Each row is a point on a landscape with many valleys, with its height.
From any point a ball rolls to the lowest of the 2 points nearest to it. It stops when none of these is lower. Distance is the straight distance between rows; heights are no part of it.
q535 (h 208): [-15  25  -1 -28 -26 -50  26 -32   0  24 -18 -23  13 -15  30 -23   8  -2
   9 -12 -10   8  -1 -64]
q137 (h 257): [ -5 -51 -26  37   4 -12   1  -6 -24  11 -29   6  -6  -3  -9  21  39  12
  24 -11   8   4  -9 -26]
q461 (h 527): [ -8 -41  -9   9  12   8 -35  20  10 -20  22 -15  29  24   8  18  -1   5
  -6 -19 -17  -8  -3  19]
q610 (h 333): [  0  41   9 -41  26  20   4   5 -22 -41  19 -13  24  21   6  -1 -54  10
   5  14  -4  14  22  45]
q533 (h 457): [-11 -17 -22 -43  14 -14  15 -11 -47 -18 -23 -22  36  19 -14  33 -26  43
 -10 -12  10  36 -16 -20]
q270 (h 639): [-11 -29   6  43   1   2 -13   2  43 -10   3  40 -29  -2  -8   7  41 -16
  21   3  -7  -2  -3  29]
q592 (h 430): [-32 -21   8 -16 -13 -15  21   4  20  -5  16  28   1  -8 -22  23   3 -14
 -14  -4  18  -1   6  -1]
q319 (h 471): [  2  -9  -9  -2  -6 -17  19   6  -5 -16 -14  -3  31  37  19  43 -27  29
 -37  -2   1   0 -13 -28]
q828 (h 503): [ -7 -15  -2  -1  29  11 -35  32   7 -17  24  -9  27  17   7  -3  -6   2
  26  -9 -40 -11  21  42]
q665 (h 579): [ 10   9 -21  17 -52 -64  18 -24   8  17  -9  19  -1  22  12   9  -1 -17
 -28 -28 -16   1  32 -53]
q168 (h 254): [  9   2  25 -10  32  13 -29  13  -6 -20  16  25   0   7 -11  -1 -21  -8
  35  -9  13   2  44  57]
q553 (h 401): [ 15  13 -33  18  22  26 -19   7 -34 -21  -9  -1 -16  12 -15  13 -27   3
  -4  11 -16  19  -1  19]
q510 (h 362): [-12  24 -12 -27 -22 -13  17 -23 -12  -7  -3 -15  -9 -11  -8 -13 -29 -17
  -8  12   6  12  -6 -14]
q558 (h 668): [-12 -20  41  14  10  -8  21   3   1  21   2 -11   2 -15  52 -16  38  28
  36 -11  -3 -11 -26 -15]
q54 (h 497): [ 43  12   2  -7  23   7 -25  -6 -47  21   0 -40  -1 -11  23 -15 -35  11
  24 -12  40   2   3  12]
q88 (h 229): [ 79  28  -5  45 -12 -13 -20 -13  10  32  -8 -29 -25 -15  28 -10  -2   5
  25 -41 -10 -11   1  13]
q455 (h 444): [  0 -32   7  18  16  -3 -30  -6  -4   0   6 -10 -15  -8  -3 -15  22   8
  10 -10   6  -3 -10  13]
q341 (h 407): [-33 -14 -14 -36  -6 -33  55 -24 -11 -18  -8  21  39  24 -17  35   5  20
   9  -8 -28  17   2 -34]
q366 (h 535): [  4  12  -2 -41  16  11   3  -9 -47  17 -10 -29   1  -6   4 -22 -19  -9
   9   8  33  20 -29 -17]
q537 (h 348): [  7  25  27   3  19 -12 -15 -15  15   5  25 -39  -4 -18  30 -56  24   1
  54 -23  -8 -16  16  28]
q77 (h 299): [ 52  12   8  53 -29  -1  -2 -10  29  26  -4   4 -36  -7  33  -7  14  -2
  11 -30  -3 -16 -14  -1]
q258 (h 700): [  5 -26  -1  27 -49 -26   8  24  31  41  19  23  -9   3   8  14  -2 -11
 -51  -5  49 -31  -3 -24]
q921 (h 335): [ 25   1   2  18  22  52   8  27  -1  -5 -11  36 -16  11  12  28 -23   6
  -2  25   2  -8  -2  13]
q936 (h 196): [ 41  10   2  21 -35 -27 -30   2  25  -2 -15  -6  -4  13  31  20 -19  -9
 -22 -33   9  -7   8 -18]
q954 (h 530): [ -5 -19  -3  19  19  51 -17  20   1  16 -23   1 -13  -6 -27 -10  38   0
   1  30 -25  -3 -27  18]
q123 (h 300): [ 22  -9   3 -13  39  18 -19  24 -43 -12   1  20   2  16   5  24 -30   1
  47  -7  13   4  32  44]
q794 (h 233): [ 13 -15  40  15  25  38 -15  31  23  -5   3  35 -11   2   5  23 -10   9
   0  26  34 -10  -6  28]
q559 (h 346): [ -8  24 -43 -15  -2 -14   5 -30 -35  -6 -19 -27   7 -11  -6 -28 -12 -13
   1  -8 -16  29  -5 -20]
q785 (h 610): [ 32 -13  31  23  15  44 -23   5 -22  19   7  -1 -37 -16 -20 -17   5  16
   1  22  48 -16  -5  34]
q800 (h 500): [-30   6 -30 -17  -6 -10  11 -37 -15   7  -1 -14 -19 -24 -22 -43  38 -20
  34  -4 -17  19  -7 -20]
q215 (h 526): [-20  -5  -2 -25  16  30  17  -6  -6 -28  -6  16  -1 -12 -20  -1  14 -10
  42  17 -26  18   2  24]
q437 (h 442): [ 12  27 -19  16   9  -4 -20  20  19 -44  15 -21  30  34   4  -3 -27   2
 -38  14 -50  -6   5  29]
q8 (h 153): [ 23  -1 -35  17 -19   2  38 -12 -45  29 -31  -7  -3  -8   4   3  -8   6
  -4  -9  -8  16 -16 -34]
q722 (h 473): [-37 -19 -16 -50  -3 -23   4 -30 -16 -13   7   8   9  -8 -39  30  -7   5
   7 -15  29  27  14 -11]
q328 (h 427): [ 30   8  15  12  25  48  -3  46  -6  -5   8  20  10  18  33   9 -32   0
  12  14 -16 -10   6  45]
q871 (h 443): [  6  53 -41 -43   7 -23   3 -34 -36 -12 -30 -41  35  24  -3 -15 -39  23
 -21   3  -7  36 -18  -6]
q820 (h 891): [-36   8  35  -6  -6 -13  29  -9  25   7  20  34 -41 -19 -29 -12  31 -20
  18  10  37  -7  25  16]
q329 (h 428): [ 38  16  13  38   5  -1  19   0   9  10 -23  27 -11   2  51  23   3   5
  48 -15  -8   8  18  -2]
q805 (h 246): [-18 -52   6 -35  37  21 -18  11 -14 -23  12  -1  28   4 -30  35  -1  19
  18 -17   9   2   6  24]
q765 (h 455): [-41 -15 -12  -8 -32 -31  40 -13  23   8  16  32 -10  -1 -12  -5  11 -25
  -8   6  -5   2  21 -19]
q248 (h 581): [ 50 -14  25  36  35  40 -19   6 -17  33  -3 -13 -26  -8  17  -7  12  33
  21  -6  29 -18 -17  26]
q838 (h 361): [  9  45 -23 -37  32   0   2  10 -46  -4  10 -32  36  16  21 -38 -44  10
  20   1 -23   7   9  25]
q302 (h 595): [-24 -12  16  -5  28  42 -13  35  11 -10  19 -18  22 -12   9 -22  14   0
   2  18 -34 -20 -23  13]
q338 (h 828): [-23 -15  16  45 -14  25 -31  17  48  26  17  40 -33  -3 -36   4  48  -9
 -33  24  19 -21   3  24]
q500 (h 206): [ 29 -28  -1  34 -18  31  -8  41  25  11  -6  26 -21   9  -1  32 -11   6
 -36  18  35 -10 -21   3]
q995 (h 425): [ -1  29 -11 -21  -5 -41 -25 -24 -10 -28  -3 -22  15   5 -18   4 -50   0
 -18 -26   8  16  14  -4]
q440 (h 411): [-48 -27   7 -39 -25 -33  20   1   2   9  27   5   3 -24 -24   0 -10 -18
 -32  11  48  -3  -1 -17]
q64 (h 201): [ 32  18  -4  15  -6 -31  14  -5   9  12 -44  28  26  36  45  35  -7  18
   4 -42 -26   7   5 -41]
q874 (h 336): [ -7  37 -18 -39  30  -9  11 -14 -24 -27   0 -29  30  -3   0 -22 -20 -10
  31  -6 -27  22  15  25]
q380 (h 127): [  8 -45  10   9   1  24  -8  34 -11   2  -2   3  -3  -8 -12  35 -19  13
 -28  10  50 -26 -12  -2]
q735 (h 580): [ 13  -4 -22  43  24  37 -10  21  -1   0 -27  16 -13   0   2 -11  23   1
  23  12 -57   9 -14  24]
q364 (h 211): [  3 -23 -33  19   7  -2  19 -20 -53  26 -29  -5  -5 -22  -7   0  29   7
  23  -9   4  22 -31 -31]
q935 (h 350): [-38 -30 -13 -31  25  35 -18   2 -28   2  11 -45  17  -8 -29 -32  20   9
  -5  21  -3   6 -25   1]
q199 (h 385): [ 36 -20 -18  55 -19  17 -13  11  17  27 -13   5 -22   3  10   4  21  -5
  -7  -4 -11 -13 -31  -1]
q345 (h 278): [ 15 -10  -7  34 -31 -35 -17   0  39  13   6   3   6  10  15   3  15  -9
  -3 -32 -16 -20   5 -33]
q94 (h 609): [-12 -20 -10  37  -8 -17 -29  11  69 -25   8  29  -5  13  -8  23  25 -16
   1 -12 -20 -20   4  17]
q56 (h 693): [ 22  15  33  22   3 -21   5 -18   5  30   4 -26  -5 -11  54 -15  20  25
  29 -38   6 -22  -8 -21]
q410 (h 755): [-13 -29  42  -1  39  36 -49  30  24   4  20   7   5   4  -6 -16  21  12
  13   1   8 -14  11  58]
q788 (h 489): [ 16  -3 -52  12 -14  35  -5  11 -31 -11 -14 -13   1  16 -33   0 -29   4
 -56  31 -12  15 -22   4]
q289 (h 667): [ 16  29  27   5 -26  19 -17  11  20  -1  18  -1 -24 -21  -3 -16 -18 -15
 -25  16  26 -17   4   3]
q763 (h 168): [ -9 -39  17  11  25  37 -10  26  -1  -4  -8  34   2   3 -26  42   0   4
 -13  23  32  -5 -10   8]
q139 (h 582): [ 15 -10   3  30 -24   4  49   5 -31  35  -2  17 -45 -21   5  -8  32  -8
   4  22   7 -11 -19 -22]
q93 (h 409): [ 22  42 -23 -22   4  -8 -18 -10 -14 -30   2 -21  22  25   2   9 -63  10
 -20  -5 -13  15  20   3]
q624 (h 413): [ -1 -17   0   5  40  15 -21 -12 -15  13   5 -21 -27 -19 -25 -22  50   5
  45 -17   5   6   2  26]
q324 (h 412): [  8   8  12 -25  28 -13   5 -22  -5 -17  -9   3  23   1  25  14   0   7
  70 -30 -27  17  38  11]
q875 (h 381): [ -4  16  17  -6  28   6  -3 -30   1   3   6 -19 -28 -31  -4 -47  45   0
  58  -4 -14   5  -2  24]
q60 (h 416): [ 25  57   9  -4   0   0 -13 -11   2 -19  -4   1  -4  -4  20 -10 -36 -18
  27   5 -16   2  41  15]
q310 (h 589): [-25 -37  -2  27 -16  -1 -37  37  52  -8  20  15  13   9 -14  24   6 -17
 -38  -1 -10  -6 -17  15]
q960 (h 504): [-24 -27 -19  -4   3   8  10   1 -14 -28 -17  14   3   2 -23  29  19  -1
  27   4 -27  23  -7  -2]
q23 (h 415): [ 17  27  24  15 -34 -12  26   0  31  -6  -8  21  -2  10  38  21 -10 -14
 -11  11  -6  -5  13 -25]
q925 (h 410): [-38 -34 -33 -15 -15  13  33  15 -21  21   3  18 -20  -1 -41   2  10 -14
 -40  37  22  -6  -2 -22]
q971 (h 523): [  4 -39   7  37  10 -24   9 -13  19  22   3  33 -55  17 -10  18  63  27
  26 -13  52  -8   2   5]
q178 (h 122): [ 10  24  22  -8 -40 -42 -14 -11  34   0  -4  -8  21  12  23   3 -26 -10
 -46 -25  -5 -11   2 -36]
q508 (h 498): [ -5  11 -38  -4 -28  -4  -2 -10 -19 -25   9 -23  10  16 -39  -3 -33   8
 -69  19  -8   8 -18  -6]
q458 (h 524): [-14  17   4 -10  -7 -20 -20 -31  31 -33  13   3 -18 -27 -22 -30  26 -32
  37   8 -26  -1  31  21]
q197 (h 384): [-24 -43  -2 -19  16  46  15  13 -24  16  -9  20 -15  -8 -51  10  24   5
 -17  48  34 -16  -7  -9]
q731 (h 356): [ 30  67 -20   7 -37 -16   4 -21  15 -14  -9 -16  -3   4   2  -5 -36 -28
 -34  19 -38   0   9  -8]
q165 (h 770): [  0 -30  38  -4  57  50 -18  24  -6  15   5  -1  -8  -7   5 -18  44  23
  40   3   0 -20  -6  41]
q824 (h 487): [  9  -8  18  36  14 -17  13 -23  -6  28  -8  17 -38 -12   9  12  48  34
  40 -16  55  -1  -5  -3]
q335 (h 522): [ 11   8  -5 -16  20  18  -8 -16 -32  15 -13 -29   6 -22  10 -41  10  -1
  33   1   9  11 -17   6]
q126 (h 689): [-17   6   9   8 -12  47  39  27   4   8  -9  49 -20   6 -19  11  -2 -21
 -28  56   9  -6 -10   3]
q466 (h 538): [  8   1  -1  31 -34  38  17   5  27  17  -6  17 -26 -10 -14 -20  28 -22
 -32  30 -34 -18 -17   5]
q962 (h 464): [-15  21 -26  -1   5  -9   1  12  16 -47   1  10  20  20 -13   9  -4  -3
 -31  27 -59   5  -3  20]
q799 (h 615): [-32 -19  38   1   9  18   4  25  11   0  11 -13  11  -9  17 -11   9   7
  -5  14   6 -14 -31 -10]
q670 (h 400): [  0  25  -5 -13 -17  16  27   7 -12 -20  -2   9  -8  20 -19  14 -56  -2
 -58  37  21  15  -2   2]
q170 (h 303): [ 12 -21 -15  19 -39  17  41  41  16  23  -1  34 -12   9   6  27 -18 -14
 -55  22  22 -18 -24 -16]
q261 (h 728): [ 16   9  -2  18 -67   5  22  17  27  39  20  15 -40 -11 -19 -15   2 -31
 -55  14  22 -23  10   0]
q212 (h 537): [-23  -6  12 -40   7   1 -13 -12 -13   5  12 -43   9 -22  10 -34  15   8
  28 -14  11   9 -26  -4]
q292 (h 483): [-28 -22 -23  -4  12   7  17   5  16 -45   0  23  21  22 -27  27   6   6
  -9  12 -50  18  -7  11]
q918 (h 470): [ 53  50   8   7  -3  -7 -21  -8 -18  20   2 -35 -21 -22  31 -24 -44  -5
  24 -23  24  -1  21   2]
q845 (h 851): [-29  -3  20  25 -27   8 -16  12  51  30  26  30 -31 -27 -38 -27  38 -30
 -49  23  35 -24  17  24]
q40 (h 737): [ 12   5  45  11 -25 -37  -7 -21  46  17  10   8 -18   0  24   1  12 -17
  -5 -27  30 -25  14 -13]
q720 (h 611): [-33 -11 -17   7 -27   0  18  -4   2  28   6  -2 -37 -15 -30 -44  48 -35
 -22  25 -16  -6  -7 -17]
q449 (h 761): [ -4 -21  25  40 -20 -27  -5  -3  57  16  19  36 -33   1  15  10  32   4
   1 -27  36 -12   3   7]
q692 (h 469): [ 21 -18 -13  48  -9  55  -1  17  17  38 -16  12 -37   3 -12 -13  41  -2
 -23  37 -14 -15 -30   1]
q415 (h 135): [-25  26  21 -35  10 -17  -1  -8  33 -39  18 -13  30  -5  19  -5  -3  -3
  17  -6 -16  -1  23   5]
q177 (h 545): [ 41 -25   0  31  45  23 -22  40 -30  34 -10 -20   3   0  30 -12   6  30
  28 -12   0 -26 -19  16]
q454 (h 449): [ 30 -30   9  29   7  -4  18 -14 -24  23 -12  22 -28  -6  13  21   5  19
  27  -8  53   1  -3 -23]
q48 (h 316): [  6   4 -25 -38  28   2 -10  -4 -41 -12  -6 -23  17  -2  -8   1 -13   4
  44 -22  -6  29   8  25]
q701 (h 502): [ 14   3  12  -4  18  12  19  19 -25 -20 -19  -2  33  36  40  46 -45  34
 -14  -2   2   7 -21 -13]
q550 (h 315): [ 18  -1  -5 -10  31 -26 -29   1 -23  13   1 -45  53  23  31 -17 -17  21
   8 -47 -15   3  -6  -3]
q318 (h 479): [-44 -17 -11 -14 -13 -28  21 -23   5  -8   6   8  -1   1 -13 -11  44 -19
  27  -4 -28   3   8 -24]
q146 (h 446): [ 45  65  -6  18   6 -11  -9 -24 -17   8 -12 -24  -3 -12  23 -25 -30 -19
  29 -20 -10  -1  39  28]
q105 (h 738): [ 31   9   3  23 -72 -23  28   2  37  35  13  19 -26   2  10  13 -18 -21
 -51  -2  25 -19  16 -19]
q627 (h 353): [ 29 -16 -28   9  38  12 -25  20 -40 -10 -13   3   4   9  -4  25 -32  15
  17  -5  12  12  20  15]
q911 (h 161): [ 60  38  -8  33 -26 -14   4 -21 -13  41 -23 -35 -11 -25  37 -27  -4  12
  -6 -37  -6   1  -3 -13]
q988 (h 730): [-26  -1  43 -22  12  35 -15  15  24 -12   8  40 -10  -9 -20   8  11 -11
   6  18   5  -2  21  39]
q404 (h 388): [-27   1  15 -23 -27 -13  17 -14  -2  13  13  -7 -20 -25   1 -14  -7  -6
 -10  16  41   5   2 -26]
q622 (h 465): [-24 -20 -30 -43   0 -13  14 -13 -40 -11  -1   1  13  14 -36  29 -29  13
 -21   3  39  21   2 -27]
q217 (h 619): [-12  -3 -18   7 -17 -14  45 -18 -33  44  -7  15 -38 -15 -15 -31  24 -17
  11  21  24   6   3 -31]
q737 (h 436): [ -8  57  -3 -54   1 -42   6 -43 -20 -21 -19 -20  41  28  19   5 -38  28
 -20  -6 -21  21   4 -23]
q623 (h 874): [-20   1  29  13 -13   6   0  -1  23  10  20  58 -49 -16 -49 -19  18 -35
 -21  31  33  -9  27  23]
q321 (h 556): [-27  16  -1 -37  -1  -8 -35   3  10 -43  25 -41  21   8 -22 -14 -33  -8
 -38  -2 -11  -4   2  25]
q761 (h 499): [ 38 -19   8  26  30  17  -3  26  -4  14 -28  -1  10   6  38  21 -12  24
  23 -11  -1  -1 -10  -2]
q528 (h 549): [-37  -9  28 -28  19  30   3  -2  24   6   9   7  -3 -14 -11 -22  37   1
  42  20 -12  -1 -10  20]
q616 (h 514): [ 25  16   7  16 -37   1  41  -2  -4  22  -9  31 -29  -5  16   3  -7 -11
  -2  19  12   4   0 -26]
q505 (h 743): [-38 -25  61 -28  31  37 -23  30  29 -11  30  15  12 -10 -15   3  18   5
  -1  20  14 -15  -3  43]
q677 (h 372): [ 25  31  13  18   0  -8   4 -19   2  -3 -17  14  -7 -14  25  -5  -2 -11
  35  -4 -31   9  16   4]
q175 (h 696): [ -7  26   6  -1 -46  -7   6   2  23   6  19   2 -25 -20 -15 -36 -10 -40
 -43  14   6 -18  -1  -5]
q108 (h 445): [-20   1 -10 -18  -8  -7  43   1 -21 -16  -9  14  15  30   0  28 -29  17
 -30  22  -4  24 -11 -30]
q777 (h 552): [  1  15 -36  24 -42 -52   8 -22  22 -14   7  19  -1   7  -7   3   4 -27
 -24  -4 -23   6  31 -22]
q305 (h 230): [  8  48  11   6 -13  -4 -11  -7  19  -5  11 -35 -11 -21  21 -43   0 -19
  11   6 -15 -15   4  -5]
q408 (h 678): [-14 -30  19  18 -17 -13 -11  24  36  19  23   7  -1  -8  -2  24   7   4
 -43 -11  40 -21 -15 -23]
q899 (h 477): [  5   2  25   7  39  33 -25  54  22 -22  28  20  24  26  15  -7 -19  -7
  13   0 -24 -20  21  54]
q783 (h 389): [ -5  21  10 -58  26 -14  15  -5   8 -35   7   8  44  18   9  32 -18  16
  52 -26 -35   4  36  13]
q236 (h 305): [ 19  49  15   2 -10 -11   8  -8  37 -29 -11   1  24  16  47  16 -23 -12
  -3  18 -35  -2  16  -5]
q210 (h 270): [-33 -52  13 -57   4   5  -8 -10   4 -27  15  -7  16 -20 -34  18  16  21
  28 -18  16  -1   9  19]
q650 (h 640): [-32 -24  -7  16 -29   0  22   1  -7  43   4  24 -51 -11 -33 -35  54 -12
   1  23  18 -12  10  -6]
q39 (h 426): [ -4  30  -8  -8   4  20   2  -4 -17 -35  -2  17 -10   3 -16  19 -36  -9
 -14  14   1  22  13  16]
q436 (h 332): [-54 -19   0 -33   9  26 -35   6   9   1  21 -26   1 -22 -54 -34  34  -9
  -1   8 -12  -5 -20  13]
q684 (h 194): [-16   0  20 -24  -8 -32 -42 -17  28 -34  27  -3  24   2  -7  11  -9  -5
  18 -32   4  -1  24  10]
q504 (h 510): [ -6  17 -30   2 -27 -19 -11  -6   1  -6   3 -36  23  24 -10  -5 -19   4
 -49  -6 -23  11  -8 -29]
q223 (h 546): [ 24   3 -13  -3  10  31  12  -7 -55  12 -20 -15  -1 -13   5   5 -37   9
  -4  19  39   6 -26 -30]
q642 (h 424): [-46  -1 -10 -42  -9 -20  63 -12  -9 -20  -6  39  13   7 -17  34 -11  -5
 -12  11   0  28  10 -19]
q774 (h 548): [-35   1  13 -48   3  -5 -27  -1   1 -25  22 -39  15  -9  -8 -26  -8  -1
  -7 -11  13  -4 -13   6]
q619 (h 363): [-12  16   9 -55  31  -1  10  23 -13 -46   8  -8  45  33   4  28 -35  22
  22   4 -31  12  21  35]
q968 (h 584): [-25  -2 -11  32 -17  -1   2  -3  28  -1   0  -1 -20 -17  -9 -28  43 -29
 -11  21 -46  -7 -12  -6]
q819 (h 637): [ 28   2  32   2   7  32 -20  12  -4  11  13 -21 -19 -19   6  -8 -20   0
  -8   3  46 -17  -3   6]
q621 (h 306): [  7  54 -10  20 -22 -12  -1 -17  28 -15   4   3 -15 -14  -1 -21  -8 -35
  -3  19 -42  -5  16  -6]
q947 (h 638): [ 10  -3  29  21  -3  15  18  13  16   9   3 -18   2  -7  41 -13   3  10
  -2   1  -1 -15 -29 -21]
q249 (h 404): [ 14  24   0  -1   3 -22 -34  16  22 -21  15 -38  49  40  33  -5 -32   5
 -19 -20 -42 -21  18  11]
q263 (h 82): [ 58  15 -27  30 -15  11   9   1 -29  19 -34 -31 -10 -21   8 -13  -8  -1
  -7 -17 -10  13 -20 -15]
q948 (h 501): [-19   6  -6  -7 -13 -34  -8 -36   6 -34   4  16 -17  -6 -32   5  14 -18
  26 -19  -6  16  31   7]
q262 (h 484): [-27 -10 -24 -24 -18 -26  20 -31 -22 -11  -7  31 -10 -23 -41  13   9 -14
  23 -13  12  25  22 -14]
q490 (h 528): [-14   7 -26  16 -36 -24   6   4  14  -9   1  -3   1   9 -10 -12  -1 -17
 -47  11 -30  -4  -6 -30]
q639 (h 255): [ 23 -22 -30  32  32  11  -8 -22 -57  24 -24 -12  -9 -22 -10  -7  28  18
  42 -12  10  17  -8   1]
q711 (h 301): [ 20  46   8   2   8  -5 -26   1   4   3  20 -48  10 -14  43 -59   0  -3
  30  -9 -32 -19  10  18]
q219 (h 170): [  5  42   0 -19 -25 -45   6 -22   6  13 -19 -18  11   4  20 -15  -9   6
 -29 -27 -10  -2  -4 -55]
q552 (h 334): [ -3  12 -51 -30  28 -22 -11 -32 -51 -12 -15 -31  24  -9 -31 -13   6  -4
  32 -26 -14  40 -10   1]
q144 (h 366): [  8 -12 -16  -3 -27  21  28  29 -21  12   2  24  -8  16 -18  29 -42   1
 -64  42  43 -10  -4 -13]
q221 (h 283): [ 16   4  -2 -23  21 -22  -8 -16 -30  11 -21 -32  24  -1  20  -3  -6  19
  22 -44   1  16   5 -22]
q812 (h 642): [ -1   6   7  19 -21  42  52  14 -10  36 -14  41 -48 -14  -8  -5  24 -14
  -9  53   4  -7 -11  -9]
q569 (h 433): [ 29   0   4  31  -2  20  18  25  17  -7 -13  27   8  20  33  29 -10   4
  12  -6  -8  -1 -12   6]
q138 (h 417): [ 19  57   6 -33  12 -41  10 -20 -11  -4 -25 -24  56  14  51   7 -29  26
   2 -23 -41   2  15 -23]
q284 (h 661): [ 12 -16  19  10 -17  11   1  17  21  13  12 -23   8   3  29  13 -20   9
 -40 -12  26 -18 -28 -17]
q52 (h 623): [  5   2   0  45  14  22   6   3  26  -4 -17  29 -17  -1   4  -4  45  -4
  46  -5 -41   3  -2  23]
q656 (h 578): [-28 -16  20  -5   4   7 -29  35  52 -15  22  24  29  -6  -4  35  -4  -6
 -40   3  17 -16 -14  26]
q297 (h 209): [  2  23  30 -12  -2 -35 -10 -20  34 -18   2  -7  33   9  38  10  -5   3
  10 -10 -32 -13  16 -20]
q208 (h 565): [-27 -10  24 -19  10  17 -28  21  23 -27  32  -7  15  -1 -13  -3 -23  -9
 -42   8   8  -7   3  36]
q704 (h 319): [ -5 -33 -14  19  -1 -31  23 -12   1  16 -10  11  10   1  17  13  23  10
   8 -17 -23   3 -17 -45]
q717 (h 450): [ -7  21 -30 -57  26 -24   6 -28 -54 -16 -18 -25  40  21   1   7 -36  29
  11 -15   3  35 -15   1]
q269 (h 572): [-34 -15   8 -18  19  21   7   5  27 -26  15 -15  20 -12  -1 -16  38   2
  29  -3 -49  -5 -17  10]
q643 (h 439): [ 10  -4 -17   5 -14 -25 -16 -22 -16 -26 -11   0  15  27 -18  37 -24  -3
 -18 -17   8  27  20 -10]
q547 (h 251): [  7   6  -5  -3  -5 -43   1 -41 -25  24 -32 -19  10 -11  25 -22  18  12
  32 -34  -6  16  -1 -38]
q551 (h 314): [ 34  -1   7   7 -10  -9  27  12  -8  29 -29  12  19  22  49  40 -14  19
   5 -19   1   7 -25 -44]
q459 (h 713): [-30  15  30 -13   4  46  13  12   9  -4  -1  55 -22  -8 -32   6  -3 -24
  -7  45  21   8  11  20]
q391 (h 386): [ 36  62 -33   5 -10 -25  -1 -22  -4 -28 -25 -21  16  21  11   7 -41  -2
 -14   2 -39  14  18   7]
q780 (h 715): [ 16  24  27  16 -25 -35   8 -29  29  23   9 -13 -23  -9  39 -29  23   3
  16 -20   0 -12   8 -26]
q823 (h 794): [ -3 -24  14  54 -10 -13  -9   8  55  30   8  46 -47   2 -13  11  44  -5
 -21   3  46 -28   1  29]
q241 (h 364): [-27 -34  -5 -26  19  42  -9  11 -34   2   1 -21   3  -9 -32  -3   5   8
 -20  40  32  -1 -20  -7]
q100 (h 292): [-33 -22  -7 -60   7  -1 -22 -34 -16 -17  19 -18  -3 -22 -43 -17  11  -3
  43 -17  21  15   5  16]
q150 (h 472): [  0 -15 -44  15  -9  19 -11  -6 -33  -2 -14 -15 -16 -10 -25 -13  12 -11
 -25  16 -17   7 -24 -14]
q590 (h 390): [ 14  51  -6 -36  26 -17  17  -7 -39   8 -19 -42  51  15  40 -26 -33  30
   9 -11 -29  10  -7  -1]
q571 (h 354): [  9  29 -23 -17  30 -20 -20  18  -8  -4   9 -56  58  27  27 -30 -14  18
   5 -25 -41  -9  13   4]
q630 (h 429): [-14 -40 -30  18 -20  27   5  28 -12  23   5   5  -6   6 -40  11  12 -10
 -65  35  11  -8 -21 -17]
q383 (h 902): [-29  10  60  -4  -4 -13  27 -19  35  11  24   9 -26 -27   9 -19  28  -4
  23  15  35 -12   7  -7]
q914 (h 550): [ 10 -54 -19  18  52  20 -28  43  -4 -15   2   5  29  33  11  33  -5  12
  -3   1 -14  -6 -11  25]
q446 (h 376): [-27 -19  -2 -14   1 -33  26 -17  11 -14 -10  -1  39  10  22  30  15  18
  20 -23 -47  15  -5 -39]
q727 (h 312): [-38 -23  -9 -26  -1   0 -32 -19 -11   0  20 -11 -17 -25 -52 -28  25 -21
   6  -5  14   8   0   3]
q694 (h 451): [ 10 -37 -46  39 -23  11 -19   6 -14  16  -4  -1 -21   6 -38   3  24  -8
 -39   9   1 -10 -23 -13]
q115 (h 476): [-14 -57  10  25   6 -15 -12  -8   8  17   8   4 -29  -5 -11  11  38  11
   1  -7  49 -12  -4  -5]
q693 (h 296): [  4  28  33 -35  27   7 -21  21   2 -34  26   2  16  15  12  -1 -46  -4
  23   0  10  -2  36  44]
q67 (h 399): [ 17 -20  24  13  -5  -8  31   8  -2  18 -25  34   0   4  33  47  -6  15
  12  -6  45   0  -5 -38]
q713 (h 210): [-22 -73   2 -10  32  24   6  14 -10  -5   2  26   7  -6 -28  48  22  18
   9   5  23   8  -5   0]

For each start below, name the point where the ball stops.
q948 | q48
q449 | q178
q777 | q380

Call two points neighbours if one is among the 2 nearest of the other. Go from one point of each pair to the other, from neighbour to neighbour, staying as low as possible. Name the highest point that can't be avoided.
q64 / q677 | q329
q380 / q168 | q39
q48 / q415 | q948
